Each row is a point on a landscape with many peaks, with its height.
A climber steps from a point to the highest of its 6 nearest points, and stops where none of them is higher. Distance is the straight distance between rows; heights are no part of it.
k833 (h 77.3): [136 189 154 131 106 126 111 119 138 103 150 106 127  97 150 133 114 133
 108 126  84 127 184 113 115 158 161 150]
k961 (h 74.5): [144 131 151 145 120 162 156 111 126 112 127 103 131 116 174 111 123 132
 134 117 107 124 154 127 104 162 155 107]
k40 (h 86.8): [119  58  80 115  90  95  94 152  85 178 150 106  54 131  96 193 150 125
 124 142 148 190 133 108 169 134 118 109]
k856 (h 60.7): [124 115  77  62 141 103 112 110 143 112 101 158 130 140 127 114 155 122
 155 131  90 185  97 147 109 109  88 114]
k988 (h 28.4): [116 113  73 114 192 101 133 129 178 141  50 179 164 132 108  74 124 123
 105 111 132 125  95 145 112  80  97 137]
k398 (h 71.8): [156  89 125 120 118 175 155 113  89 161 117  97 132 139 106 127 154 156
 139 129 125 114 134 113 117 131 123  89]
k226 (h 76.6): [147 107 148 159 120 175 172 118  92 125 143 110 145 116 149 106 128 136
 135 106 116 103 131 112 123 157 167 105]
k278 (h 68.5): [140 154 134 144 117 149 142 131 153 115 149 131 144 115 165  95 119 131
 114 125 107 135 166 124 122 141 168 130]
k330 (h 72.9): [119 150 149 143  85 147 128 119 118 140 170 114 122 110 169 150 147 145
 133 125  92 150 161 147 129 168 169 134]
k174 (h 63.0): [ 81 140  93  77 104  90  87 147 155 125 126 182 124 156 133 157 151  96
 144 176 110 172 104 128 158 106  71 163]
k996 (h 53.7): [137 190 166  99  73  96  98 133 116 125 198 118 105  89 118 160  98 111
 122 150  89 127 123  97 147 122 170 170]
k870 (h 81.0): [158 106 157 200 152 163 174 123 141 102 123 124 172 132 160  62  92 101
 103 122 118  37 153 103 118 119 152  98]
k205 (h 26.9): [164  80  86 131 187 121 129 111 150 132  80 181 146 136 110  91 103 145
 135  87 113 137  90 129 103 110 109 136]
k112 (h 74.7): [124 171 150 153  93 119 115 114 152 138 153 141 136 112 151 117 128 138
 112 138  89 170 148 124 142 146 152 170]
k155 (h 67.9): [118 187 139 135 134 119 131 136 183 115 107 175 166 120 157 112 143 138
 106 139 113 163 161 163  95 113 119 167]
k292 (h 81.1): [164 123 166 177 122 173 165 107  94 109 136 101 132 136 149 119 124 137
 142 111 154  82 148 118 118 161 123  87]
k167 (h 41.1): [160  55  83 126 179  91 147  95 136 140 111 137 133 134 100 117 128 131
 130  80 108 137  88 145 133 117 103 111]
k132 (h 65.1): [103 114 119 126  78 140 101 146 106 155 191 107  55 111 100 171 136 143
 131 169 101 150 115 126 156 142 143 124]
k491 (h 53.6): [103 158 145 117  85 144 116 136  88 149 166  98  83 113 124 183 138 127
 146 140 117 120 131 128 149 149 155 103]
k787 (h 44.6): [170 166 160 192  95 132 112 128  63  94 179  58  83 131 138 173  81 112
 125 173 194 124 149 145 138 190 154 150]
k847 (h 60.9): [ 85 131 111  78  94 120  89 127 165 135 153 165 109 134 112 155 132 138
 160 155 102 168 119 134 153 115  98 148]
k938 (h 73.7): [136 164 127 155  98 154 137 121 127 119 153  86 154  95 159 127 137 137
 116 115  99 134 169 112 132 147 195 133]
k382 (h 87.5): [150  74 105 100 139 121 138 128  98 157 116 105  88 122 106 149 158 144
 127 116 122 164 116 125 124 128 120  81]
k7 (h 90.8): [128  72  78  67 120  83 115 133 119 143 139 118  91 131  88 165 157 149
 133 127 109 191 116 131 133 131  98 107]
k61 (h 40.7): [141 181 172 178  84 131 103 155  66 111 197  69  85 131 127 168  91 104
 126 153 181  79 159 144 148 170 163 140]
k97 (h 47.9): [157  51 101 129 192 137 149 144 122 142 112 120 137 114 137 120 124  98
 129  38 156  71  95 115 167 119  97  62]
k630 (h 66.7): [153  98 124 165 127 159 137 112  76 119 132  71 100 152  92 130 131 157
 132 152 206 142  98 140 120 184 117 119]
k850 (h 74.8): [163 106 157 165 151 157 169 102 130 117 141 134 180 122 172  83 127 120
 114 123 119  87 170 100  99 135 175 121]
k177 (h 49.2): [150 122 112 138 135 167 162 102 149 120 119 138 157 110 156  69 115 135
 127 122 108 137 144 135 119 121 151 142]
k791 (h 65.5): [160  55  95 115 144 112 142 129  53 143 133  38 102 167  99 118 128 109
 129 123 215 155  98 152  96 172  77  85]
k470 (h 28.6): [111 145 131 145 168 119 159 127 172 141  68 215 178 125 113  75 145 133
 114 122 131 124 114 173 101  87 142 166]
k178 (h 15.6): [137 123 122 122  93 145  95 150  71 152 162  93  56 123 115 182 152 112
 132 163 182 145 111 122 137 146 119 129]
k656 (h 68.8): [ 75 156 121 107 115 118  96 136 192 128 113 168 144 134 155 113 165 135
 148 142 114 151 126 139 128 109 107 183]
k282 (h 55.8): [152  81 129 165 196 151 139 122 179 123 113 158 161 125 141  90  97 104
 116 107 112  67 114 123 129 129 141 110]
k821 (h 17.4): [138 100  73  87 175 102 126 103 154 125  83 173 155 147 127  86 127 138
 122 104 117 151  88 144  88 104  76 133]
k811 (h 82.3): [ 67 172 144  76  77  83  71 169 159 103 155 143 125 127 133 144 125  95
 150 181 112 132 111 112 141  85 124 197]
k94 (h 69.9): [ 87 155 129  72  65  80  93 147 166 103 157 152 122 146 141 153 122 103
 145 151  98 144  98 107 162 107 107 184]
k423 (h 80.8): [126 174 159 138 101 127  98 111 133 116 162 109 131  99 178 151 106 126
 118 125  82 126 171 125 133 153 162 156]
k644 (h 79.5): [156  69 102  98 144 144 153  95 107 136 137 116 127 140 110 119 149 152
 140 129 106 174 120 130 116 139 137 107]
k440 (h 53.4): [155  44 120 140 194 125 163 135 151 124 116 132 152 120 131  97 116 114
 138  82 115  49 120 118 155 124 126  92]
k681 (h 45.8): [138 104 105 141 178 133 146 101 171 138  85 199 164 106 110  73 124 133
 108 116 146 118  96 149 118  84 115 148]
k704 (h 61.1): [108 188 165 151  87 132  96 164  72 114 192  99  88  96 161 179 119 129
 125 146 122 101 165 123 139 140 183 136]
k732 (h 74.6): [144 100 142 123 130 162 151 122  99 164 140  87  92 120 114 138 145 142
 149 133 145 150 132 128 129 141 149 100]
k16 (h 69.4): [141 111 122 130 139 160 145 130  70 146 130 100 102 143 107 147 138 147
 139 136 172 145 113 122 125 164 112  81]
k797 (h 69.1): [112 230 140  77  89  70  85 168 124  79 180 125 114 117  92 120  89  95
 118 162 100  89 132  88 128  73 148 183]
k860 (h 70.5): [132 141 146 108  87 143 129 139 122 132 166 126  91 127 108 168 120 125
 141 145 102 166 124 137 126 140 136 143]
k341 (h 42.3): [160  15  82 141 203  99 139 105 153 150 118 144 139 107 123 118  97 107
 137  80 123  81 100  96 160 106  95  87]
k190 (h 32.6): [106 160 146 135 156 135 142 153 163 141  58 195 203 109 140  89 162 134
 114 103 120 121 128 158  97  79 133 139]
k670 (h 71.4): [145  58 100 131 140 112 124 156  72 151 106  66 111 159 112 119 137 115
 135 105 205 145 125 122 121 154  98  86]
k476 (h 75.8): [102 188 137 133 100 109  85 127 154 115 169 136 129 101 158 149 101 123
 120 142  94 144 150 135 150 146 139 179]
k133 (h 47.3): [127 157 149 165  93 152 116 133  75 116 146  81  93 144 135 170  99 130
 126 159 197 125 127 152 148 180 144 123]
k175 (h 72.0): [136  80 104 135 128 149 131 127  86 141 127  98 104 146 112 135 155 146
 137 121 171 137 147 124 111 155 107  80]
k143 (h 74.2): [105 117 131 138 105 166 140 118  84 146 155 123 100 138 137 156 145 157
 149 130 147 140 132 119 128 157 141 110]
k776 (h 81.4): [ 95 242 150 122  98  63  77 169 171  90 162 147 152 114 122 123 105 120
 112 152  87 126 159 106 131 119 155 220]
k295 (h 30.6): [137 101  67  83 163  98 102 117 148 126  83 166 141 138 111 103 146 130
 120 119 128 175 111 166  95 109 101 142]
k405 (h 46.3): [161 104 115 140 176 121 147 108 166 143  89 177 150 121 120  61 103 132
 112 124 118 105 116 160 107  92 119 144]
k771 (h 72.5): [123 165 142 143 130 115 111 125 160 111 133 129 148 111 172  96 126 150
 100 136 112 141 175  99 107 152 181 175]
k109 (h 77.1): [ 74 171 156 130 133 133 127 156 169 133  84 175 161 124 160 103 166 121
 105 137 114 143 142 164 115 102 131 174]
k280 (h 77.2): [133 115 146 143 121 168 166 126  83 134 122  92 115 139 127 132 140 149
 139 126 158 101 147 138 105 147 144 100]
k799 (h 39.6): [167 127 146 130 147 143 162 113 154 142 122 158 155 109 128  80 118 145
 113 136 111 123 148 125  93 118 143 156]
k559 (h 64.4): [100 184 181 157 151 117 170 131 167  89  64 187 189 107 116  94 138 143
  61 117 131 121 169 163  87 103 168 138]
k788 (h 57.8): [119  97 101 141 123 106  86 123  68 133 156  53  70 137 115 165 139 116
 155 162 192 152  99 135 120 180  77  94]
k934 (h 71.1): [ 84 208 170 128 157 110 135 165 182 114  73 178 197 122 153 118 183 130
  93 104  95 139 178 183  98 106 168 151]
k63 (h 38.2): [103 125  80  86 148 109 102 149 149 139  93 167 133 148 148 131 167 123
 139 147 134 178 110 153 123  98  80 129]
k540 (h 50.4): [150  48 107 147 194 120 151 113 137 110 119 102 143 114 107 141 112 131
 129  36 168  46  90 123 200 135  76  52]
k699 (h 81.9): [177 141 181 182 139 163 203 103 113  73 131  88 140 132 119 102  79 132
 111 109 187  49 140  99 127 164 144  79]
k761 (h 62.3): [129 142 158 156  99 146 115 149  83 122 162  98 103 129 145 183 122 127
 126 154 162 128 143 124 124 180 140 116]
k933 (h 73.2): [122 193 167 154  98 143 127 144  83 123 155  85 119 132 142 164 104 125
 123 115 116  98 191 119 117 167 174 118]
k680 (h 54.2): [ 59 119  65  48  92  95  72 165 150 128 115 153 101 143 124 147 139  88
 152 169 108 148 111 120 149  75  89 164]
k225 (h 16.4): [100 118  97  95 188 112 128 130 166 159  32 189 165 147 115  94 154 123
 119 108 131 139 126 154 104  72 103 157]
k784 (h 50.0): [ 87 146 117 116 157 128 114 135 174 154  65 189 150 140 151 104 174 125
 120 142 113 159 124 167 106  72 104 159]
k222 (h 82.2): [ 60 216 141 123 105  80  91 181 166  99 151 142 149 126 139 138 122 122
 107 162 106 129 147 115 136 114 155 203]
k444 (h 61.3): [125 170 165 156 140 135 148 126 180 104  97 163 192 112 121  86 120 157
  96 137 113 133 177 146  94 123 160 138]
k420 (h 68.6): [129 169 150 160 121 134 128 128 169  98 125 143 174  98 155 105 124 133
  89 120  97 136 185 126 101 152 174 162]
k441 (h 77.5): [ 88 121  95  94 182 114  94 125 154 179  37 183 143 139 131 122 153 130
 114 117 117 157 121 171  90  24 118 108]
k276 (h 72.8): [ 76 130  87  83 114 104  77 157 177 144 103 177 133 140 137 152 141 122
 146 164 113 160 126 151 134  86 105 179]
k941 (h 81.3): [115  85  99 132 130 145 108 161  65 178 128  85  82 130 114 169 170 149
 119 140 173 166 124 128 116 161 108 100]
k357 (h 68.9): [156  83 137 138 125 165 159  94  98 151 137 116 135 138 151 106 125 151
 157 120 107  88 125 106 105 140 143 113]
k206 (h 82.6): [163 103 168 197 181 160 194 110 125 114 125 133 163 142 119 117 100 145
 127  90 148  41 103 118 175 136 121  47]
k991 (h 63.7): [151  87 136 137 157 177 186 105 121 123 116 112 132 120 105  89 148 143
 154 101 129  66 124 108 142 146 116  86]
k978 (h 80.7): [104 112 123  86  75 107  92 129 104 159 167 116  70 115 111 185 126 143
 126 151 119 171  97 151 165 117 123 117]
k358 (h 80.6): [136 114 125 120 114 154 123 110 118 145 155 115 119 135 121 135 147 126
 154 124  83 171 119 133 144 132 118 111]
k237 (h 35.4): [133 169 139 105  63 111  84 145 105 143 180 105  72 111 124 174  96 118
 124 142 107 111 135 121 167 132 180 153]
k831 (h 27.0): [108 141 110 105 204 132 126 137 162 142  38 203 167 132 115  95 153 132
 110 106 117 128 116 171 116  49 102 135]
k494 (h 73.6): [153 100 142 174 174 165 164 117 163 117 124 135 185 126 136  39  80 115
 119 127 105  65 159  96 129 123 159 116]
k448 (h 63.1): [ 95 188 142  82  61  79  87 149 119 111 175 122 109 131 115 151  76 101
 122 134  94 125 113  89 166  89 123 161]
k571 (h 84.5): [151 127 167 183 122 166 198  90 107  85 118 115 175 127 147  96  92 106
 114 103 133  38 156 103 137 155 162  91]
k256 (h 41.7): [141 136 151 151 187 119 133  98 168 131  89 178 159 126 103  81 112 126
  95 126 122 114 123 154 114 100 125 148]
k800 (h 66.9): [139 112 132 145 117 169 125 146  79 140 152  83 103 153 129 167 141 151
 128 171 178 146 111 134 135 167 123 103]
k780 (h 12.0): [ 94 113  70  92 171  94  99 149 165 153  61 173 140 157 114 123 174 105
 131 127 118 185 119 152 120  51 107 130]
k885 (h 81.2): [119 196 155 145  94  94  91 148 186 110 140 142 150 115 143 129 120 113
 109 143  96 142 158 138 117 129 157 184]
k163 (h 75.6): [104 191 156 147 113 122 128 131 174 132 120 165 162 119 161 128 135 132
 100 133 120 148 140 135 105 136 145 187]
k696 (h 81.8): [ 89 131 116  50  62  93  70 135 134 130 171 137  85 133  98 181 114 120
 171 181  95 149  77 113 173  87  97 153]
k650 (h 80.4): [109 158 108 107 119 121 122 116 165 124 107 173 164 139 144 102 158 124
 129 139 129 173 122 158  86 114 112 169]
k890 (h 84.0): [164  94 181 192 174 178 185 104 154  99 115 126 158 127 152 112  74 127
 124 100 145  25 118  97 153 154 122  58]
k503 (h 72.4): [141 174 156 159  80 154 127 153  73 120 155  75 129 123 155 163 133 128
 144 130 152 121 163 125 128 160 163 127]
k541 (h 72.6): [153 140 132 167 124 191 161 126  59 128 120  80 108 151  97 138 111 150
 129 148 194 115 117 150 118 175 118 107]
k956 (h 86.3): [100 126 100 105 149 121 112 111 157 134 104 184 151 142 136 117 125 129
 124 147 126 169 119 161 104  89  99 153]
k694 (h 36.6): [123 163 134  82  53 111  82 129 123 131 193 135  86 108 109 164 119 123
 118 138 106 126 117 100 170  98 141 167]
k232 (h 76.4): [ 99 187 150 115  98 113 110 149 171 119 138 133 140 112 158 134 124 139
 127 149 109 172 136 138 131 130 115 185]
k764 (h 52.5): [169  46 100  94 162 119 152 117  95 154 129 107 118 141 109  98 135 123
 127  69 130 123 109 115 130 119 120  97]
k53 (h 27.9): [141 125 145 156 143 139 136 123 160 131 118 175 153 106 139  67 124 140
  90 120 120 150 124 141  95 118 141 164]
k601 (h 37.3): [147 138 111 162 112 134 145 126  50 136 170  59  81 140 128 154 103 135
 147 163 209 141 108 149 132 201 112 108]
k930 (h 76.7): [ 68 174 137 133 114  98  86 162 192 148  91 178 142 123 151 114 178 116
 140 152 116 154 131 163 119  92 105 167]
k229 (h 34.1): [137 165 138 171  90 130 118 146  76  97 194  59  94 136 115 184  99 121
 124 172 202 118 120 149 114 177 134 152]
k346 (h 56.8): [155  63 123 157 204 139 167 127 127 122 127 125 131 117 122 114  98 104
 148  62 151  47 114 103 174 131  88  59]
k683 (h 20.6): [ 83 128  91  87 162 128 100 148 164 181  42 183 145 141 130 124 162 116
 132 140 116 165 126 178  85  68  95 124]
k587 (h 61.5): [123 164 130 121 127 121 111 139 164 123 121 160 147 134 141 130 146 132
 121 151 134 160 128 147 110 143 120 184]
k888 (h 75.7): [124 205 147  95  66  94  77 154 131  96 178 118 114 110  91 121  89  95
 117 163  74 118 140  83 152  94 131 190]
k254 (h 80.5): [ 70 199 149 134 106 103  87 174 178 121 103 168 155 118 139 130 165 116
 116 154 147 140 133 142 125  96 140 191]
k462 (h 59.6): [146 159 138 140 141 145 147 104 164 111 118 152 180 113 134  83 119 114
  96 128 109 138 166 126  95 134 156 158]
k754 (h 45.3): [139 178 177 120  56 110  97 157  84 114 217  92  84 111 116 162 112 103
 124 153 117  86 160 120 155 126 178 141]
k451 (h 64.7): [156 178 147 184 101 149 153 129  69 104 163  68  98 135 129 157  93 145
 113 151 190 128 151 150 114 192 160 122]
k136 (h 51.0): [ 90 137  85  84 147 112  79 165 165 144  91 172 140 147 144 129 182 119
 121 147 133 180 122 183 110  76 122 145]
k873 (h 87.9): [121  79 114 102  96  83  98 139 116 143 168 110  66 123 103 201 127 138
 136 143 126 175 111 113 160 130 109 122]
k553 (h 63.6): [126 128  99  87 101 106 116 119 143 119 138 144 109 143 107 159 130 141
 160 143  88 167 105 144 143 112 118 132]
k558 (h 67.8): [117 173 156 142 116 137 127 132 180 114 103 150 182 114 137  82 120 145
 114 116 127 155 159 130 107 130 177 184]
k139 (h 78.1): [152 131 155 173 121 176 179 109 117 111 130 117 157 120 156 112 110 126
 130 123 119  91 167 104 101 148 172 113]
k396 (h 61.0): [114 156 121 117  93 139 109 122 146 119 148 145 128 118 153 128 126 125
 139 135  94 168 110 128 121 141 122 148]
k129 (h 91.0): [ 92 192 150  92  47  58  90 151 137  98 170 140 116 120 143 134 122 102
 134 156  97 106 123  91 141 109 134 191]
k952 (h 15.9): [ 95 114  90  89 211 105 116 133 177 167  33 192 174 154 115  83 141 111
 111 113 130 122 106 157 110  40  99 115]
k273 (h 73.4): [166  92 140 166 157 143 184  99 152 113 128 138 155 139 168  98 109 123
 146 110 126  37 112  95 134 135 133  87]
k891 (h 87.4): [134  87  83  79 128  98 124 123 138 148 118 140 105 125 116 154 145 150
 127 111 111 177 118 143 120 124 109 127]
k386 (h 72.7): [109 144 116 108  93 115  99 114 134 154 168 135 108 128 132 170 124 130
 141 133  83 165 115 139 160 122 120 134]
k298 (h 74.4): [119 117  89  99 144 131 122 106 131 138 127 142 124 136 135 130 135 141
 150 125  91 168 107 135 127 133 105 122]
k19 (h 67.0): [162  71 139 149 197 160 166 101 119 120 120 141 135 131 146 108 114 135
 154  89 143  46  97 111 144 140 122  67]
k718 (h 84.2): [114  91 106  45  87  77  80 138 143 134 160 119  73 121  86 187 138 129
 140 146 101 185  97 119 162  96 102 143]
k281 (h 37.4): [177  56  86 141 217  97 158  95 192 132 121 149 152 116 127  84  90 107
 132  85 119 102 102 153 162 100 106 100]
k940 (h 69.6): [101 224 148 130 149  99 125 150 164 120  94 166 174 104 121 122 138 148
 104 122 125 159 153 144 114 136 169 176]
k11 (h 63.2): [177  48 113 121 162 122 170 127  91 149 102 104 105 147  93 107 127 136
 122  76 134  96  96 108 127 125 102  68]
k883 (h 78.9): [168 145 161 180  99 165 175 137  99 109 136  83 152 141 121 123 127 146
 136 111 144  74 164 116 110 184 157 112]
k200 (h 63.4): [102 130 107  78  65 103  87 124 139 115 140 138 108 116 108 175 126 133
 159 158 117 154  90 112 155 117 110 137]
k668 (h 4.4): [115  96  61 108 185  86 102 125 156 152  67 176 161 169 143 120 158 109
 127 116 126 165 110 158  88  91 113 127]
k484 (h 49.1): [152 100 144 136 172 149 158 104 133 132 118 122 145 128 156  70 129 115
 136 112 101 126 145 112 112 127 141 131]
k615 (h 71.3): [155  50  86 128 145 117 147 128  88 155 115  83  96 147  94 131 162 125
 133  81 175 152 114 117 125 170  96  81]
k862 (h 70.1): [162  76 123 137 173 145 155 129  86 145 104  93 106 149  93 121 153 130
 147  98 157 107 134 112 133 142 110  73]
k796 (h 73.8): [141 138 155 145 100 165 156 112  72 115 134  66 105 137 125 128 142 146
 150 126 179 116 124 116 129 181 138  92]
k682 (h 67.7): [114 112  64  79 138  98 100 122 145 117 116 138 121 156 135 153 151 122
 163 127 107 197 102 142 112 101  80 130]
k786 (h 35.6): [ 90 170 128 110 169 126 124 138 158 163  48 213 163 126 142 107 174 136
 121 124 114 127 132 182  99  53 131 130]
k864 (h 78.2): [ 93 131 107  32  64  60  74 138 132 125 139 145  86 139  96 186 139 121
 139 158 105 158  92 112 171  72  86 142]
k41 (h 60.1): [109 151 116  57  80 100  92 139 147 110 147 156 107 129 113 153 133 122
 145 161 101 152  93 113 170  93  94 160]
k855 (h 70.9): [145 114 127 126 123 169 140 112 121 146 124 108 122 117 154 136 142 153
 145 112 111 138 128 124 124 138 142 106]
k992 (h 85.4): [149  83 128 157 186 135 157 104 181 130 112 190 147 132 122  61  93 130
 122 114 134  95 113 135 117 103 154 153]
k450 (h 76.9): [159 120 158 177 146 159 157 116 159  99 116 124 173 118 150  73 104 124
  87 109 104  72 193 111 107 125 169 136]
k652 (h 79.3): [153  96 171 179 144 151 182 112  95 106 122  89 124 139 100 121  98 126
 131 110 179  64 114 121 142 169 124  71]
k960 (h 80.1): [170 172 180 197 118 170 198 106  77  96 140  71 154 134  99 120  83 143
 102 125 197  75 150 135 126 164 152  83]
k914 (h 76.5): [143  59 115 123 147 127 110 120  64 165 124  67  84 136 104 146 136 127
 141 130 183 177 129 116 123 162 108  86]
k394 (h 35.8): [154  71  97 129 200 130 152 101 147 139 125 128 133 108 132  95 121 113
 141  72  99 122 104 103 118 116 106 113]
k695 (h 33.9): [117 141 147 155  89 141 112 149  82 151 160  79  70 125 116 170 125 134
 132 181 176 118 137 131 149 156 135 123]
k980 (h 66.1): [133 154 155 143  76 154 111 143 102 145 153 114 106 110 138 162 137 140
 146 132 103 129 146 128 131 157 169 135]
k673 (h 76.8): [154 154 142 186  88 183 173 103  60 106 138  66 131 140 109 120  91 156
 123 127 203  98 129 153 107 200 148 102]
k920 (h 83.1): [118 110 114  97  99 122  98 117 117 149 159 122  82 114 112 176 138 149
 147 152 105 169 129 121 145 128 112 122]
k181 (h 62.0): [124 103  87 129 140 130 126 145  62 146 115  51  74 147 125 161 134 135
 146 148 218 151 101 134 128 167 108 111]
k293 (h 59.7): [156  66 130 124 171 151 171  96 116 159 127 105 124 128 120 103 144 138
 135 109 104 100 126 111 109 137 125  94]
k487 (h 56.9): [110 150 112  98 104  90  88 131 165 105 152 153 123 137 140 142 131 134
 139 151  96 160  96 128 137 119 125 174]
k554 (h 59.3): [ 94 144  96  83 122 111  78 122 189 135 105 157 122 141 144 139 156 120
 149 164 115 175 103 150 127 111  77 155]
k637 (h 89.4): [ 85 177 116  47  56  93  80 172 128 119 155 147 108 132 115 126  96  97
 137 156  94 123 111  92 158  66 109 197]
k286 (h 69.3): [147  81 130 128 145 164 173 106  99 132 122  95 132 142 114 114 140 139
 149 103 152  97 115 112 140 149 136  86]
k631 (h 84.6): [161 121 164 186 149 178 191  98 116  96 126 119 138 127 141 100  91 128
 124 100 155  44 125 101 135 145 131  68]
k990 (h 69.0): [117 149 147 136  80 124 112 126 116 121 164 107 104 110 162 168 117 115
 138 120  83 129 136 119 129 144 161 145]
k80 (h 66.4): [ 99 209 152 153 136 103 144 146 168  87  98 171 187  95 129 114 150 147
  76 128 117 153 172 144 113 113 186 184]
k725 (h 59.4): [159  41 108 143 170 111 137 136  90 142  99  85 111 140  92 128 136 113
 126  55 178  84  93 108 141 125  83  75]
k50 (h 81.6): [147  83  85  83 158 108 133  93 127 134 115 130  98 140 114 141 143 151
 146 123  93 184 113 130 117 116 109 106]
k829 (h 12.8): [106 128  92 119 169 109 136 106 148 129  70 176 166 129 114 101 137 158
 144 114 105 136  93 146 102 101  99 154]
k939 (h 88.8): [112  64 105 102  97 106 111 119 103 162 138 119  59 130  86 175 140 122
 123  99 136 210 116 140 124 137 109  98]
k546 (h 28.1): [ 79 130 130  99 169 127 126 145 173 172  51 196 162 141 138 106 177 134
 115 108  99 136 113 171 100  32 128 111]
k274 (h 76.1): [131 152 159 163 113 153 153 133 107 114 160  98 136 106 165 116 109 127
 123 116 114  97 153  97 104 156 176 100]
k384 (h 58.4): [146 114 121 107 127 139 137  86 130 108 140 149 154 140 142 116 143 147
 134 121  97 175 121 137 117 153 126 125]
k512 (h 45.0): [115 185 170 129  87 126  96 140  98 142 198  89  71 116 132 178 121 113
 124 158 102 120 147 112 153 140 163 143]
k111 (h 68.0): [127 191 158 135  71 114  97 145 119 113 186 101 117  94 130 153 104 121
 123 130  84 120 175  92 154 138 185 138]
k641 (h 65.6): [134 165 150 158 127 136 153 134 162 106 121 141 177 108 145  73 114 118
 100 116 107 134 189 112  91 147 174 148]
k474 (h 54.7): [ 87 105  80  29  83  95  75 158 140 137 136 155 102 152  97 154 137  98
 163 164 112 142 102  85 165  68  73 170]
k551 (h 62.1): [170  71 141 153 187 156 184 124 110 126 127 104 138 141 113 118 127 126
 152 102 137  66 122  99 150 134 111  70]
k210 (h 54.3): [162  50 134 135 164 144 157 109 122 122 111 105 147 131 121 113 112 118
 142  64 139  70 122 115 151 151  88  70]
k151 (h 87.2): [131  77  87  92 106 116  89 136  87 177 145  84  65 118 113 174 149 132
 118 123 158 193 120 135 140 153 113  89]
k854 (h 71.2): [146 109 152 174 150 137 166 124 162 112 118 163 172 109 133  51 102 125
  85 114 119  90 170 116 119 120 170 140]
k460 (h 68.7): [160  93  91 138 159 148 153 122  68 128 126  56 119 145  87 137 135 162
 137 137 200 114 105 116 127 172  97  97]
k431 (h 76.3): [168  94 150 173 195 158 168 112 155 102 140 146 148 131 155 122  95 126
 159  98 155  35 110  95 174 157 110  67]
k140 (h 35.7): [159  58  89 137 220  96 147 100 158 132  79 159 134 140 111  93 107 119
 113  76 114 108  88 145 122  73  86 135]
k437 (h 88.1): [125  89 103 101 130 137 111 115 103 156 151 119  96 134  99 161 154 144
 139 128 127 185 118 118 137 137 108  89]
k987 (h 82.8): [121  59  92 115 107  86  84 146  58 154 133  74  76 137 125 167 133  94
 134 132 189 166 134 119 137 176 102  99]
k270 (h 64.3): [ 80 128  86  46  86  63  65 131 149 125 117 149 106 149 105 184 148  94
 146 172  95 167  97 120 161  83  59 157]
k767 (h 53.3): [118 179 185 175  59 142  94 165  70 119 181  92  88 133 123 180 118 114
 134 164 156  95 156 129 135 148 155 129]
k693 (h 81.5): [132 108 119 131 114 152 112 128  99 156 166  94  82 123 144 172 146 143
 132 139 127 164 114 135 138 138 140  91]
k427 (h 44.0): [113  94  87 129 135 123 111 133  61 118 155  67  68 132 129 185 106 129
 127 147 187 159  90 133 119 204  90 108]
k610 (h 77.9): [ 62 188 120  82  97 102  89 157 180 144 101 174 142 130 162 136 143 117
 115 152 117 155 128 146 145  92  96 188]
k116 (h 88.4): [158 126 205 204 159 156 199 105 140  92 126 121 164 131 147  91  88 125
 124  96 144  16 138  83 173 150 129  63]
k30 (h 56.7): [ 60 126  75  80 134 105  76 169 178 142 100 160 121 153 144 145 163  97
 160 165  91 194 125 134 126  73  84 140]
k406 (h 82.0): [151 158 175 177 128 171 200 111  79  67 128  75 149 116 125 108  93 135
  99 108 161  65 159 101 127 155 139  83]
k456 (h 52.6): [121 162 159 116  59 104 104 121 132 130 196 121  85 111 122 166 126 128
 151 150  84 143 106 126 153 126 157 159]
k722 (h 81.7): [ 79 218 163 119 105  99  77 163 170 113 128 167 164 124 136 134 153 105
 104 143 117 143 169 141 132  95 157 186]
k653 (h 83.9): [ 96 186 150 105  89  91  79 148 164  94 149 145 146 128 139 143 125 112
 125 151 115 144 142 109 148 102 134 204]
k436 (h 74.0): [168  82 140 138 165 136 183 134  93 136 114  85 114 149  82 127 143 127
 143 128 180  97 101 114 137 130 104  75]
k514 (h 69.5): [168 116 153 161 148 177 155  87 130 123 125 133 167 131 136  88 119 121
 111 132 109  95 146 103 105 136 166 148]
k737 (h 80.9): [140 129 115 148 154 145 137 106 168 132  84 188 159 126 129  66 128 148
 123 132 118 134 112 133  99 123 110 141]
k661 (h 45.1): [160  71 111 136 151 142 161  90 123 150 130 135 139 118 132  76 129 134
 132 114  85 115 124 121 113 129 131 110]
k898 (h 77.0): [163 114 156 160 143 175 192 130  77 120 126  92 138 157  91 118 121 149
 115 135 188 104 114 122 132 158 100  89]
k674 (h 76.2): [136 174 177 169  97 167 168 136  91 115 142  68 139 126 147 173 145 138
 138 114 148  96 158 135 124 170 175 118]
k107 (h 73.0): [134 199 174 176  91 145 142 137  69  94 145  71 109 129 141 181 105 141
 110 128 170 108 166 139 108 182 154 128]
k852 (h 83.5): [161 103 136 170 161 160 163  81 148 124 113 157 153 112 152  84 109 125
 128 117  99  79 132  88 121 124 134 123]
k294 (h 63.3): [119 173 154 156 144 127 127 111 165 117  98 170 181 114 150  92 127 143
  98 124  98 134 166 144  97 136 151 167]

For each start below, name the point where the climber stops.
k847 -> k7
k462 -> k423
k791 -> k7
k346 -> k116
k444 -> k423
k456 -> k7
k229 -> k116
k767 -> k116
k787 -> k116
k670 -> k7
k641 -> k423
